Each row is a point on a landscape with many valleys, with its height.
From any point a ball takes the steepest step (drop divided by distance) to one of its 4 nearest points. It stops when none of these is lower. Distance is the straight distance between rows; heights are no part of it.
Siro h=180: [ 15   2 -11   0   5  -2  -2 -27 -13 -13]
vubo h=107: [ 11  -1  -2  -3   4 -15   5   2  -3 -15]
puv h=270: [-9  5  1  5 -6  2  4 15  5  9]
vug h=369: [ 1  3 -3 -3  0  3 -6 -8  6  2]
loni h=35: [-3  6 -4 -8  2 -4 -1  3  3  1]
pum h=117: [-12  -8  10  -2  -5  16   1  13  14  18]
taga h=223: [-25   6  11   1 -11  -3   3  29  10   2]
Zumap h=283: [-14  -7  12  -4  -9  25  -6   6   8  23]
bozi h=238: [ 10   1  -3  -6   3  -6   3  -4  -5 -14]
firi h=318: [ 11   2  -6  -4  -3   2  -3 -15   0  -8]
fiduk h=115: [-13   5   1   1  -4  -3   4  18  -2   5]
manan h=93: [ 17   2 -10   0  15 -16   1 -12  -8 -19]
Nidu h=480: [  9   3  -4  -9   0  -2   0  -7  -2 -11]
tesif h=56: [ 16   2  -8  -2  14 -10   2 -13  -9 -17]
sav h=82: [ 15   2 -10  -3  12  -7  -1 -19 -12 -19]
Zisa h=624: [ -1  -8   4   5   2  15  -4 -12  -1  14]
fam h=87: [ 17   2 -11  -3  16 -13  -1 -19 -10 -18]
bek h=187: [-20  -5  12  -4  -7  26  -7  10   8  26]
rego h=48: [-5 -5  5  6 -3 14  1  5  7 13]
lapa h=506: [-7 -9  9  0 -6 23 -1  3  5 16]
Telif h=559: [  1  -4  -1   4   3   7  -7 -13   4   8]
pov h=150: [ 15  -3  -5   4  -5   2  -4 -26  -3  -2]
Zil h=68: [-20   3   7   4  -6  -4   6  25   0  -3]
Zega h=32: [-24   3   9   3  -8  -3   4  29   1  -5]
bar h=63: [ -5   0   4  -4   5 -17   2  10   0 -10]
zeni h=373: [-4  4 -2  6 -1  5  2  8  5 10]
sapok h=186: [ 15   2  -8  -2  -3   2  -3 -20  -7 -10]
zoga h=205: [ 13   2  -5   2   7 -22   3   2  -5 -19]
Rurir h=139: [-20  -7  11  -4  -3  17   0  17  12  24]
bolep h=391: [ 16   8 -13   1  12 -28  -2  -5  -7 -21]
pitu h=24: [-11  -6   9   1  -6  11   2  17  14  18]
tupi h=90: [-14  -4  12   2  -8   7   2  19  15  16]
feraz h=228: [-7 -5  6  3 -7 13  3 13 10 13]
diti h=62: [ 16   2  -6  -4   6  -5   2  -8  -9 -15]
tono h=18: [ 17   1  -9   3  -4  -1  -6 -28 -10  -5]
Zudi h=250: [-16   3   6   4 -11   0   4  22   9   9]
dom h=363: [ 5  4 -4 -9 -1 -2 -3 -7  2 -7]
leva h=553: [-4 -9  7  4 -5 21 -1 -1 -1 14]
zaz h=51: [ -7   3   2  -5   6 -14   1  10  -1  -7]
lubif h=422: [-15   2   3   0   6 -16   3  15  -3  -8]
koman h=252: [-21   4   9   4 -13  -1   4  26   6   4]
zop h=54: [-12   5   1  -3   4  -8   3  12  -2   0]
gab h=60: [  5   2  -1  -9   2  -9   3   2  -2 -11]
gusog h=174: [  8  -4   1   0  -1   4  -8 -21   3   2]
gadu h=195: [-16   6   2   2  -2  -6   6  18  -3   0]
luf h=183: [ 13   3  -8  -2   1   1  -1 -15  -7 -12]
dasit h=158: [-11  -2   8   3  -8   6   4  17  14  13]
zafug h=176: [ 17   3 -12   1   1  -2  -4 -30 -14  -9]
Vosu h=347: [ 20  -4  -4   6  -5   2  -5 -31  -9   1]
sus h=354: [-5 -8  7  3 -3 19  2  6  6 15]
kebo h=688: [ 21  -1  -9   5  -2  -1  -7 -36 -13   1]
nup h=154: [ 17   2  -8   1  12 -15   4  -4  -8 -16]
Zapet h=178: [-16   5   5   5 -10  -3   5  22   4   6]
Saf h=61: [ 1  4 -3 -7  1 -2 -2 -2  3 -3]
bege h=151: [ 16   2  -9  -3   4  -2   0 -16 -10 -12]
Mag h=159: [ 14   0  -5   1  -4   3  -5 -22  -4  -5]
loza h=382: [ 18   7 -12   0  15 -25  -3  -9  -6 -22]
Zozo h=121: [-19   5   5   4  -3  -6   7  23  -3  -3]
lif h=478: [-4 -8  4  7 -1 18 -1 -3  1 13]
zol h=355: [-3 -6  3  6  0 15  0  2  3 12]
gev h=43: [-1  2 -1 -9  3 -9  1  4 -1 -6]
ref h=317: [-7  1  4  5 -7  5  4 16  8 10]
pabe h=554: [-1 -3  0  7  4 10 -3 -2  4 10]
meb h=263: [ 17   3 -10   3  11 -22   2  -3  -7 -18]
Rin h=14: [-9  7 -3 -1  0 -3  2 10  1  6]
sugap h=451: [-3  2 -5  3  3  6 -2 -1  5  9]
bifen h=587: [  1  -8   3   2   4  11  -6 -17  -1  11]
koz h=165: [ 14  -6   2   2  -5   4  -7 -27  -3   3]
fevo h=196: [ 14   0  -4  -2   9 -11   4  -1  -7 -16]
Palug h=44: [ -6   5   1  -7   3 -10   2   8   0  -2]
Nir h=479: [-9 -8 11 -1 -8 25 -4  2  2 17]
Dore h=125: [-21  -5  13  -1  -5  10   3  21  16  21]
morar h=83: [  6   0   1  -5   4 -17   2   5  -1 -14]

For each start below, name the point where the ball stops.
ref: pitu
gusog: tono
luf: tesif
Nir: pitu
pabe: rego
Saf: Rin
leva: rego

Two balls start at each pair of points below. Name the first point that both come to, or write none.
gab, vug: loni
sugap, Nidu: Rin
koz, firi: tono
bifen, Zisa: none
lubif, Zapet: none
